Points, in no order, along strands that fork, close into loops and pass close to each other.
In the rows, 128 means zero.
Points whose rows are less than 105 apart are linked; no others are. Some points are linked to none.
gop: [215  99 107 153 114  96  86 150 102 185  94 117  95 195 131 171 138 144
  95 168 116 121  87 130 181]
runak: [185 170 113 143 159  96 145 107 171 131 113 123 122 137 138 210 116 138
 154 190 172 118 135 147 147]
sas: [144  94 118 138 148  78 170 119 144 118 101  81 136 136  58 118 121 117
 111 140  91 138 131 110 180]
Lif: [153  78 138  12 110 141 155 139 177 104 161 128 130 161 162 119 109  80
 149  88 126 147 112 171 144]
Nid: [133  75 145 117  59 136  92 161 108 149 121 100 110 157 120 110 109  94
  96  99 123 111  96 116 129]
Tor: [129 171 143 111 132 159 138 114 166 148 134  97  51  98 124 148  82  86
 127 121 189 129 117 101  56]
Big: [ 87 155 129 134 145 140 134 124 117 128 120 111 116  95 112  85 108 128
 115 101 141 125 136 113  92]
gukib: [108 143 135 178 187 141 152 134 166 134  79  64 105 120  43  65 145 137
 103 180 106 163 150  73 141]
gogad: [ 69 123 112 111 183  79 184 145 142 101 107 120 158 108  86  85 123 159
 130 113  99 183 128 145 146]
Raf: [170 118 127 105  92 131  74 147 125 183 122 116  63 183 140 161 116 132
 136 145 151 120  71 123 114]
mefel: [ 83 143  86 186 146 133  81 136  93 175 114 138 133 126  92  62 159 157
 100 152 117 143 117 113 103]
das: [163 127 148 101 115 114 171 104 171  80 141 130 172 111 135 180 112 116
 160 128 105 120 164 158 160]
Revub: [ 63 169 135 159 150 102 156 139 120 111 124  85 127  92 113  83 128 177
 153 125  98 136 159 131 108]
ledet: [111 173 154 115 120 108 159 126 139  89 151 108 132  98 167 144 120 165
 178 118 124 122 159 134 111]
bot: [106  97 121 113  79 145  87 143  97 141 133 120 136 145 150  80 134 113
 102  90 127 120 110 124 102]
Gizo: [159 112 117 113  70 219  70 135 134 161 154 137 101 140 183 179 141  83
 103 129 137 112 124 125 102]
raza: [134 160 134 226 154 135 115 115 103 141 123 135 147 105  95 118 162 142
 115 191 100  98 177 112 143]
nuz: [167  87  98 131 124  98 132 114  93 113 106 165 214 157 131 136 141 121
 122 124  79 122 155 169 172]
Pemem: [103 103 147 118 151  82 191 134 155 114 105  74 109 110  70  93 101 107
 111 104 108 149 127 104 149]
dol: [133  66 103 120 106  95 102 149 109 145 103 138 160 167 102 107 130 121
  87 116 108 149 102 133 157]
gasot: [102 120 119 186 144 155  76 112  73 177 130 206 146  88  96 152 185  93
  69 144 131 146 132 111 139]
tipa: [111 121 160 114 124 172 135 122 112  96 140 140 149  91 109  97 110  81
  88  67 135 127 147 119 125]
bip: [110 148 129 123 122 168 102 122 109 137 126 134 119 114 117 121 105 101
 102 115 160 123 116 108  88]
fosik: [205 115 131 147  95 112  98 146 107 179 102  97  84 194 133 169 126 158
 143 163 136 107  96 121 148]
rozi: [108 160 165 110 156 190 158 111 132  95 139 139 116  65 135  93  93  71
 103  62 160 127 137 111  87]
tuvo: [ 87 128 124 207 124 158  79 138  73 196 123 164 111 109 107 137 192 109
  75 142 132 141 125  95 108]
Lela: [177 133 135 129 102 133 130 109 137 104 139 128 166 131 139 191 121 115
 145 161 107  82 165 143 159]
mefa: [ 59 134 155 148 168 142 142 121  91  91 142 167 171  97  90  50 125 140
 118  85 109 154 147 141 136]
zoku: [131  89 152  98 100 151 140 128 128  93 135 121 139 121  99 133  94  63
 102  73 120 116 128 110 143]
pire: [130 111 149 143 105  68 141 141 127 152 120  62  65 168 129 104 117 168
 157 149 131 118 101 105 140]
ruk: [126 142 140  97 144 111 184 118 153  87 133 140 162 103  95 159 108 108
 137 118 129 137 157 133 142]
tif: [109 122 116 193 175 153 115 135 131 169  88  98 103 122  53  82 154 131
  80 164 115 161 121  75 123]
zeme: [ 51 161 165 116 178 155 156 133 113  86 138 137 146  74 123  40  99 146
 133  67 119 161 138 138 111]
sutom: [105 136 114  61 110 105 146 133 150 109 143 120 117 142 185 123 125 155
 184 107 155 149 107 149  91]
Dogav: [141 140 104  96 169  38 181 119 179 134 122 117 125 118 133 176 122 157
 181 154 135 145 114 136 148]
tolu: [114 135  99 102 168  53 169 140 156 142 116 104 110 138 122 120 114 161
 160 154 139 158 105 121 132]
lak: [141 127  90 177 142  94  97 153 113 163  99  91 123 168 116 120 139 165
 108 179 125 132 107 110 135]
nufo: [137  89  74 128 124 100 109 130  94 136 111 175 197 165 121 126 145 129
 107 131 106 141 118 142 159]
Lan: [114 131 125 119  97 131 113 139 108 113 148 125 147 143 177  87 135 148
 145 104 124 113 127 134 109]
Vuko: [156  65 161  80  61 159 101 141 128 171 134 112  79 159 128 133  92  73
 102 103 132 108  94 123 127]
bep: [127 145  93 117  95 162  61 131 112 140 156 162 152 154 186 137 157 154
 145 146 144 114 133 145 102]
maduf: [133 170 148 210 111 176  88 118  95 149 117 104  78 125 133 150 139 135
  98 141 126  98 140  98  84]
favo: [167 140  94 104 147  84 150 118 166 125 125 133 138 133 142 181 108 129
 159 164 154 135 125 148 157]
mavo: [207 112 107 195 137 106 102 138 109 155  84 104 126 189 126 175 144 154
 100 170 100 118 113 115 188]
moged: [136 115 124  89  94 183 101 118 130  98 161 164 173 143 171 133 143  99
 132 107 123 123 145 152 128]
vutuk: [ 96 151 154 198 113 190  92 112  76 142 142 142 102  83 136 115 136 116
  99 119 130  97 156  98  90]
rin: [101 172 153 103 131 118 174 117 153 114 138  84  83  72 158 134 101 138
 178 120 148 118 140 116  99]
nav: [104 130 160 107 109  76 188 136 145  94 140  99 117 108 172 126 120 172
 183 103 102 122 140 146 140]
gire: [163 156 105 153 164 102 107 133 146 166  98 113  86 167 110 166 123 157
 138 177 172 133  78 125 120]
Tilu: [163 113 123 200 102 126  88 151  77 166  95 116 123 157 123 155 162 143
  83 159  98 113 126 100 153]
Vub: [177 105 138  56  95 132 159 116 172  89 161 113 150 151 155 172 118  95
 176 119 105 113 151 171 166]
Mitad: [142 107 119 103  85 199  84 134 121 140 144 165 141 127 162 149 141  64
 107 111 132 119 130 125 119]
famun: [128 130 156  75 125 142 158 129 152  75 155 127 159 132 179 123 137 132
 164  87 123 140 142 166 127]
Toz: [119  73 155  76 129  44 214 123 176 119 139 112 112 102 133 156 119 137
 182  89  97 144 116 143 163]
farod: [156 166 132 161 112 156 103 117 130 139 127 106  91 130 140 170 119 136
 134 151 156 101 140 119  97]
sazus: [ 94 185 165 134 159 189 137 102 112  79 164 178 141  71 151  95 116 124
 136 102 136 121 175 135 107]
nanis: [ 77 148 159 101 164 174 131 129 113 108 144 147 138  76 140  41  93 105
  99  58 152 145 124 121  74]
sigo: [110 125  91 127 136 154  65 122 104 156 132 225 171 128 133 141 164 114
 110 155 155 134 126 137 112]
pafa: [108  82  99 122 128  98 111 151 126 150 103 117 133 171  72  84 131 110
  73 127 136 153  88 111 127]
per: [143 156 125 117 148 158 133  98 141  92 151 190 194 110 131 164 134 121
 141 150 135 121 164 149 131]
Momib: [ 87 107 112 174 147 132  88 141  87 169  95 121 131 134  69  70 161 127
  66 144 113 147 112  85 123]
Fif: [ 75 138 135 108 170  67 205 145 157 119 116  94 123  82 113 108 126 167
 154 106  99 159 128 128 135]
zakef: [173 111 127  90  85 193  80 125 139 156 150 113  71 152 183 143 122  92
 121 120 159 108  97 124  87]
Peza: [101 167 146 119 166 170 142 101 124  62 162 201 181  91 142 128 142 128
 158 115 131 133 168 161 116]
mir: [181 138 113 171 134 140  85 113 111 150 125 187 168 128 146 187 161 126
 116 185 123  84 150 144 156]
gipav: [158 189 127 170 165 103 133 125 141 151  97  81  41 156 102 164 123 163
 149 183 159 129  94 106 102]
bini: [121 120 140  72 148 153 155 110 158  73 148 175 183 115 109 136 120  91
 124  89 135 153 150 157 138]
Rabad: [186 176 109 128 144 122 101 119 146 151 113 137 108 161 126 197 130 142
 145 188 175 128 107 141 125]
Risu: [142 128 135 159  81  99  96 146 101 155 125  70  75 176 141 108 122 172
 142 142 128 105 108 102 117]
sulob: [180  95 121 181 154  86 154 111 139 130  91  94 137 157  81 136 138 122
 100 176  82 130 146 109 190]
Kon: [107 124 179  74 127 122 181 136 150  85 154  91 104  89 169 103 103 120
 150  64 131 147 133 126 124]
gemu: [125 120 131 219 111 150  85 138  66 169 126 152 142 125 128 157 191 128
  94 156  98 119 135 100 132]
dize: [140 144  80 138 123 151  63 128 105 164 122 186 148 151 152 165 153 132
 120 158 156 111 125 134 102]
babi: [ 98 166 149 169 130 198 105  99  90 114 161 170 129  64 157  93 125 122
 118 114 140 103 161 122  81]
mune: [ 93 112 126 122 140  38 169 152 155 159 116  77  62 143 114 111 113 162
 169 143 140 138  83 112 135]
vopa: [197 123 125 159  91 131 110 128 110 139 124 116 148 160 144 188 123 137
 135 152 106  89 141 139 163]
Zufe: [ 86 150 110 181 129 151  82 125  68 152 133 166 149 107 126  82 162 153
 117 132 114 120 146 114 107]
Rivi: [137 128 156  70  98 132 151 125 150  95 164 103 110 122 167 118 101 108
 152  94 141 118 138 135 129]
daguz: [102 117 114  49 109 137 107 148 145 119 141 130 109 150 177  83 110 130
 139  87 167 145  96 143  77]
Dazak: [ 78 143 136 127 183  70 217 143 166  94 121 114 152  58 129 146 131 187
 167 113  70 159 141 148 157]
vufe: [147  89 118  49 125 131 156 130 173  94 145 159 173 146 125 149 117  98
 133  89 132 153 118 176 150]
Vonu: [ 93 151 178  87 147 132 212 127 159  86 134  98 118  66 130 122  93 110
 130  74 139 150 140 113 124]
por: [ 95  87 129 115 138  93 142 153 140 132 106  93 103 145  67  62 104 110
  94 113 125 148  93 107 124]
Pid: [114 106 135 143 128 131 121 111  81 101 142 210 201 117 114 102 155 132
 117 104  98 129 153 149 155]
gen: [125 165 114  90 133 152 134 119 156 102 143 150 130 109 156 144 123 125
 156 135 167 130 140 134  96]
vepag: [199 100  94 153 114  91 127 118 114 124  94 144 179 160 144 170 129 126
 118 170 102 104 155 159 176]
gup: [133 179 140 205 151 143 129 124 134 158  92  64  38 135  97 123 122 174
 130 167 136 114 116  98  77]
purof: [142 134 102 181 140 130  80 140 118 179 101 116  92 166 101 143 134 146
  95 160 146 143  84 113 115]
vezi: [ 66 160 166 122 167 135 192 129 142  89 121 108 131  68 104  80 106 134
 127  76 123 159 150 128 126]
Vos: [174  83 137  59  81  94 164 120 170 123 146 121 116 162 154 170 101 110
 182 124 117 118 117 164 171]
dubit: [138 165 158 104 115 129 162 114 164 125 141  81  41 103 149 163  96 112
 162 125 177 103 121 112  99]
dod: [112 138  88 166 157  89 130 134 128 120 102 107 146 143  91  93 135 161
 122 168 112 139 132 116 128]
soram: [130 125 117 160 121 146  94 144 114 161 109 133  99 139  92 141 133 113
  86 124 144 133 104  93 107]
Kikit: [119 126 129  39 125 123 170 139 183  90 170 128 125 120 211 147 131 145
 195 101 141 139 115 170 114]
Vuna: [146 169 126 112  94 153 125 118 155 125 144 109 107 141 161 176 118 137
 162 147 164 102 129 143  98]
tafub: [125 173 120 120 142 173 105 101 129 125 157 184 156 103 143 153 141 118
 147 149 161 110 156 140  98]
tere: [138  85 120 139  88 168  92 129 103 157 106 167 158 127 105 180 159  78
  73 121 118 129 138 127 157]
domi: [128  93 158  84 103  76 201 122 148  85 146 105 147 118 151 123 119 150
 170  91  89 138 141 164 165]
Fepu: [131 114 109  76  94 171  83 141 133 153 154 133  87 149 182 101 117  94
 116 103 173 120  93 127  69]
mur: [157 125 116  84  96 120 112 134 162 161 143 109  65 179 161 154 104 137
 173 149 177 117  84 142 112]
tolo: [125 161 146 180 108 121 128 124 114 147 120  67  59 134 135 116 107 174
 145 148 132 101 121 100  89]
kirim: [127 131 130  86 118 164 120 129 133  72 168 175 182 144 183 129 142 154
 171 107 124 128 152 170 114]
futo: [185 118 126 216 149 111 122 120 116 123  91 109 153 130  87 153 165 140
  91 176  86 115 166 104 187]
tum: [152  79 145  45  79 150 107 141 154 128 149 118 111 159 148 117  92  68
 115  86 132 122 106 144 144]
giv: [184 126 113 213 146 123  89 127  94 140  94 154 175 130 133 176 166 136
  97 182 104  94 160 128 175]
kofak: [132  69 149  43 114  51 196 116 187 123 149 116 101 142 151 150 107 112
 191 106 121 133 100 168 176]
Zale: [ 77 128 130 141 171 150 123 107  88  97 155 217 180  93  82  77 152 144
 123 104 113 137 139 149 146]
fiz: [127 101 127 141 108 157 117 122  87 116 135 180 181 118 113 136 156 100
  96 108 101 113 150 123 149]
fulid: [115 116  96 160 156 133  85 116  77 155 130 219 186 107 114 133 176 124
  90 156 128 132 126 128 149]
kezaz: [ 91 143 103 143 160 124 128 130 116 112 121 132 160 118  91  95 130 140
 121 133 129 140 131 128 119]
nusar: [111 138 112 174 172  97 159 136 159 125  89  60 112 128  85  74 147 163
 124 185  96 150 141  91 142]
rop: [106 143 115 142 118 143  80 125  83 124 152 166 171 126 168 109 145 162
 139 127 118 108 138 142  99]
pum: [ 81 125 105 120 177  95 141 145 131 126 108 148 158 128  71  68 121 135
 110 103 129 171 116 135 138]
duni: [123 108 164 115  92 106 147 131 132 127 136  70  81 136 113 110  92 100
 131 101 129 110 117  98 137]

How many points has the smallest loop of links through each point below? Write - if it is on no loop.
maduf | 10
tolu | 12
kirim | 10
lak | 7
nusar | -

A piece is all that can be reached along the links. How many separate loops has the piece of each point below (a circle has one, a figure eight two, a Y none), and how many tips (points with one link)?
Vonu | loops 1, tips 2
fosik | loops 2, tips 4
gen | loops 1, tips 0
